Each row is a point on a tangle of strands that fork, close into loops and nearly touch. The rows are in no order.
Two points are linked if the straight distance between their rows is under 80.3.
pifo: [ 15  29  24  57   8 -28 -30  10 -29   3 -23 -34   1  15 -27 -36  31 -32
  -2  29]
Fele: [  3 -12  48  44  12  -7  -2  23  47 -13  22 -26  -6   9   5  11   5 -42
  30  22]
Pegu: [ 19 -16 -36 -31   4  26  17   9   0   8  10  29   5 -30 -50 -34   4  30
 -18   2]
Numal: [-27  -7  40   6 -18   4  73  32 -16 -10  -5 -10  -7   7 -26   5  35 -24
  -9 -24]
ras: [ 34  -8 -18  37  25 -10 -67  13  37   9  23 -15   9 -44 -17 -26   5   4
  14  45]
gego: [-41 -38  -5 -14 -30  10  -5 -45 -33   9  10 -21 -12  66  -6  29 -26 -13
  11 -39]
buvod: [  3   4 -51 -43  -7  27 -17  -6 -21   0 -13 -15   6   7 -41 -17 -22  38
 -20  -2]
Vut: [-44 -22  -2 -15  -8   0  15  -5 -48   4 -20 -44 -12  60 -51 -27  -6 -23
 -28 -21]
pip: [-34 -31 -13 -31   7  19  45  18  31 -20  -8 -11  -7  24  21  25 -31 -10
   4 -14]
keto: [ 19  36  13  -4   2 -29  -9  -6   7 -15 -27 -16  15   9  13 -20  -1   8
  -7  28]
Zoref: [-17 -17 -50 -42 -22  34  -1 -12 -29   5  -6  -8  -9  22 -25  23 -17  35
 -12 -24]
poz: [ 23  -2 -19   2  18  12  -3  12 -34   5 -16  -6   5  -4 -74 -58   4   5
 -31  19]
Kap: [  2  16  13 -28   4 -20  40 -38 -21 -23 -26  52  17  42  35 -10 -23 -14
 -18 -24]
mulig: [-39 -23  22   2 -12  20  47  25 -34  15   2 -16 -14   6 -59  -2  26 -17
 -21 -25]
veno: [ -1  -3  -5 -25  -9  16  73  28  25 -19 -17  28   2 -10   5  12  19   3
   0 -18]
Tedim: [ -3 -24  38  29 -13   7   7  -3  -9  15  30  25 -16   1 -26   8  14 -16
   9  -7]
Tib: [-11  -6  -5  -7 -21   3 -18 -52 -26  13   2  12  -2  27  55  54 -13 -11
  17 -38]
zubo: [ -9  -1   0  -7 -23   9 -11 -25 -12   9  10   5  -2  18  22  38  -7   8
  18 -19]
fum: [  7   3 -17 -31   7   2  19 -34 -14  11 -18  62   4   0  70  28 -17   4
 -10 -20]
Mido: [ -8  -9 -22  32  43 -11 -52  21  45 -11 -16 -59   5 -12  33  -5 -20 -19
  23  47]
dapap: [ 21  46  42  47  -6 -41 -25   4 -40  13 -10  -4   2  -8 -28 -41  39 -11
 -18  27]
suvad: [ -5 -16  12 -26   9  -8  45 -30 -25 -21 -24  34  10  49 -10 -26 -26 -23
 -23 -15]
Bos: [-39 -34 -10 -20  37   8  33   1  39 -24   0   3  -9   7  52   5 -49 -17
   5  -7]
did: [-20  13  28   0  17 -34   9 -29  16 -32   1  25  25  13  88  20 -31 -30
  12 -29]
rane: [ 21  32 -51 -26  23 -18 -55   4  14  -3 -27 -34  18 -29  18 -30 -24  45
 -13  40]
zur: [ -7 -31 -24 -28   7  20 -14 -51 -22  22  -5  34  -5   6  63  41 -26  -4
  -5 -26]
belag: [-21 -59   4   1 -10  23 -24 -38 -16  17  23   5 -18  41 -13  20 -31 -16
   8 -11]
Ges: [ 26  36 -54 -38 -29  29  -4   6 -31  14  14   9   9 -32 -25   0  16  50
  -6 -27]
setim: [-43   0  14  -4 -33 -11  11 -29 -50   7   4 -19 -16  58  -2  21   4 -17
   9 -51]
tus: [ 20  11  43  43 -14 -26 -50   1  29   6  30  -1   6 -32  23  16  15   3
  28  32]
gilaz: [ 11   8 -29  -3  48 -22 -34  -8  20  -5 -40 -18  12 -12  29 -38 -36  17
 -15  50]
mamif: [ 15  -2 -13  55  28   1 -39  20 -10   5 -22 -40   1  13 -49 -36  11 -29
   9  37]
mezil: [ -1 -15 -17 -14  11  16 -22  10  29   0   4 -25  -4  -4 -12   6 -17  20
   1  18]
nomil: [ -5   0   6  -7 -24  22  72  42  12 -14   4  -4  -3 -19 -25  18  38   6
   6 -31]
zam: [ 18  55  20  16 -33 -18 -12  -4 -46  17  11  25  -2 -24  -6   1  41  29
  -6 -11]
Rikig: [ 18  27  20  40 -17 -19 -55  18  20  -7  18 -52   5 -19  -2  15  21  -2
  28  28]
kede: [ 15 -14 -27   4   5  16 -18  28  11   3  18 -31  -4 -23 -55 -19   8   8
   0  14]
dinan: [ -2 -27 -10  32  18  18 -15  34  43 -14  -4 -60 -13   5 -27   6   3 -30
  22  34]
sotu: [  5   7  65  46 -19 -19 -16  -5 -16  16  35   8 -12   0  -7   7  26 -18
  16   4]
dute: [ -3  -6  33  10  24 -25 -11 -31  23  -5   6  35  16   4  37  -8 -32 -15
  -2  17]
zom: [ -9  39 -10 -38  11 -27  36   0  22 -25 -39   9  16   2  57  -8 -24  19
 -14   0]
tum: [ 32  28 -44 -32 -12  17  -3  13 -23   8  10  22  20 -47 -47 -35  14  49
 -18 -15]
dipa: [-14  15 -10 -36  32 -23  23 -12  21 -27 -48   3  16  23  41 -20 -48  -2
 -21  11]
ser: [  7  29   3  37 -22  -8 -48  19 -12  -3   8 -74 -10   0 -31   2  24  -1
  16   9]
zazul: [  8  -4 -11  -7 -21  28  28   6   3  20  13  30 -22  -8  42  64  31  -4
  19 -34]
paz: [-32 -10 -23 -34 -18  26  37  11  18 -15  -9 -28 -10  26  12  44 -10  13
   9 -25]
Vaku: [ 31  16  38  23  -7 -21  15   1  17   9  18  72   6 -36   5 -10  25   1
   5  16]
Tiku: [  5   6   6  -4  -3   1  22  19 -38  10 -13   5  -4 -13 -65 -39  27   7
 -37  -3]
bel: [ 17  47 -17 -14 -42   7  -6   5 -53  19   6  15  -2 -31 -10  14  41  42
   2 -36]
kab: [  5  24  -6 -30  -6  -3  41   7   9 -15 -30  14   5   3  11   5   6  23
  -7  -9]
torun: [-24 -46 -34 -21  23  23 -17 -15  13  19  14  24 -15 -19  29  17 -36  25
  -4   6]
luzim: [  6 -47 -47 -22  18  38   8  14  22  16  27  38  -7 -30 -42  -9  -6  24
 -12   8]
zuru: [ -2  36  24  -5   2 -51 -14 -46   9 -17 -14  23  34  10  86   7 -26  -7
   2 -18]
nem: [ 11  -7  -3  -3  -9  18  33  14 -20   9  11  20  -3 -23 -52 -16  25  17
 -11 -14]
kugi: [ 11  20  55  42 -27 -19 -28 -16  14   7  32   3   3  -4  38  35  16  -9
  36  -1]
Tider: [ -6 -34 -56 -16  15  36 -15  15  30  21  46  22 -12 -38   1  12 -13  27
   4   4]
kovo: [-20 -22   2 -22   4   4  48  -2 -35 -16 -27 -10  -2  51 -45 -27  -9 -22
 -31 -12]
riker: [ 26  27  27  13 -11 -17  18  23  40  -5  12  29   6 -36  13  -9  27   7
   6  23]
gemap: [  8  -3 -22  21  22  16 -17  23 -38   1 -32 -38   2   7 -67 -44  15 -20
 -16  16]
Rir: [ 43  -2  19  22  13 -15 -40  -9  17   7   9  17  11 -34 -15 -29   7   7
  -5  40]
pugup: [ 13 -12  33  21  40 -31 -29 -14  32  -8  -5  11  13   0  23 -28 -28 -27
  -1  42]
sal: [ -8 -20  -6   1 -34  44  32  17 -41  23  22  17 -26 -13 -28  40  43   1
   7 -47]
kovet: [-16  14 -13  16 -23  12 -46  26   5  -5  15 -89 -10  10 -30  23  13   4
  23  -2]
guvek: [ 22  23   7   7  16 -24  10  22  40 -17 -16   5  10 -26  15 -22  12   1
  -2  37]
suk: [-10 -30  42  24   6   4  16   8  44 -14  40  14  -7  13  29  23  -8 -42
  25  -5]
nokis: [ -5  11  35 -11   9 -21  34 -18  12 -36 -10  41  20  34  52   2 -19 -31
  -2 -26]
nezeg: [ -1 -28 -21  -8 -20  42  41  28 -30  22  27  27  -9 -28 -58   3  35  14
  -9 -39]
fevop: [ 38 -18 -38   9  26  13 -34  28  36  10  36  -3   5 -47 -49 -35   3   7
   0  34]
gab: [-27  -2 -23 -28 -38  27  35   1 -18 -10 -15 -27 -10  28 -17  32   3  14
   0 -40]
rafeb: [  5   5  24  11   4 -18 -11 -16  21   8  17  44   8 -29  64  19  -7   1
  17   6]
Posav: [ 10  54  41  24 -27 -33 -13   0 -56  25  -3  17  -2 -11 -26 -29  35   9
 -25   6]
Fepod: [ 12  34 -40 -36  -4  -4 -29  -5  -9 -10 -25 -30  12   2 -12 -16 -15  49
 -19  16]
kibo: [ -1  -4   9  -4 -14   7 -15  -9   7   3   5 -20  -5  11  -9  13  -6  14
   6   1]
kar: [ 40   6  34  37  -4 -10 -17  -2   2  16  31  36  -4 -39 -29 -27  20  -1
   1  27]
pekeb: [ -4 -17  12  21  22   2  16  38  50 -27 -11 -49  -4  20  -6   2   6 -43
  23  23]
pak: [  1  -7   3  10 -38  37  18   4 -29  22  25  11 -26   5  15  67  35  -7
  21 -42]
nopi: [ 14   7   0  -9   4   0   3 -16   2  22   5  58  -3 -27  77  30   2   8
  -1 -10]
Dud: [-52   9   1 -19 -29 -20   9 -37 -67   5 -22 -31 -16  69 -26 -14  -7 -10
 -24 -44]
Dut: [  1   4 -28 -30  41 -15  -5  -9  17 -14 -52  -5  11   5  13 -41 -40   9
 -27  33]
Zibon: [ 15 -10   9  52  49 -18 -40  10  36 -11 -21 -26  13   0  11 -23  -8 -35
  17  55]
bula: [-21 -10 -22  -1  27  -3 -35  11  39 -11  -6 -59  -5  -5  27   9 -27   7
   9  32]
Bipu: [  5  46  34  -4  -7 -46  -4 -29   1 -22 -25  -8  24  29  41  -5 -10  -6
   0  -1]
toz: [-39 -41 -36 -34  41  17  24 -12  15   2   3  23 -15 -17  48   9 -46  19
  -1  -6]
Sepeg: [ -7 -30  45  25 -20  17  21  -1   8  11  41  27 -12   5  10  37  15 -31
  30 -22]

A piece is all that can be reached along the links. How many separate loops has the piece of each point below (a circle has one, a figure eight two, a Y none), and how many tips (points with one link)?
pip: loops 1, tips 2
guvek: loops 1, tips 1
tus: loops 0, tips 2

A tip is a point with one link. Name the tips that can be reached along the links from each point below, in the order of the rows.
did: belag
tum: mulig, zazul
Tedim: dinan, kovet
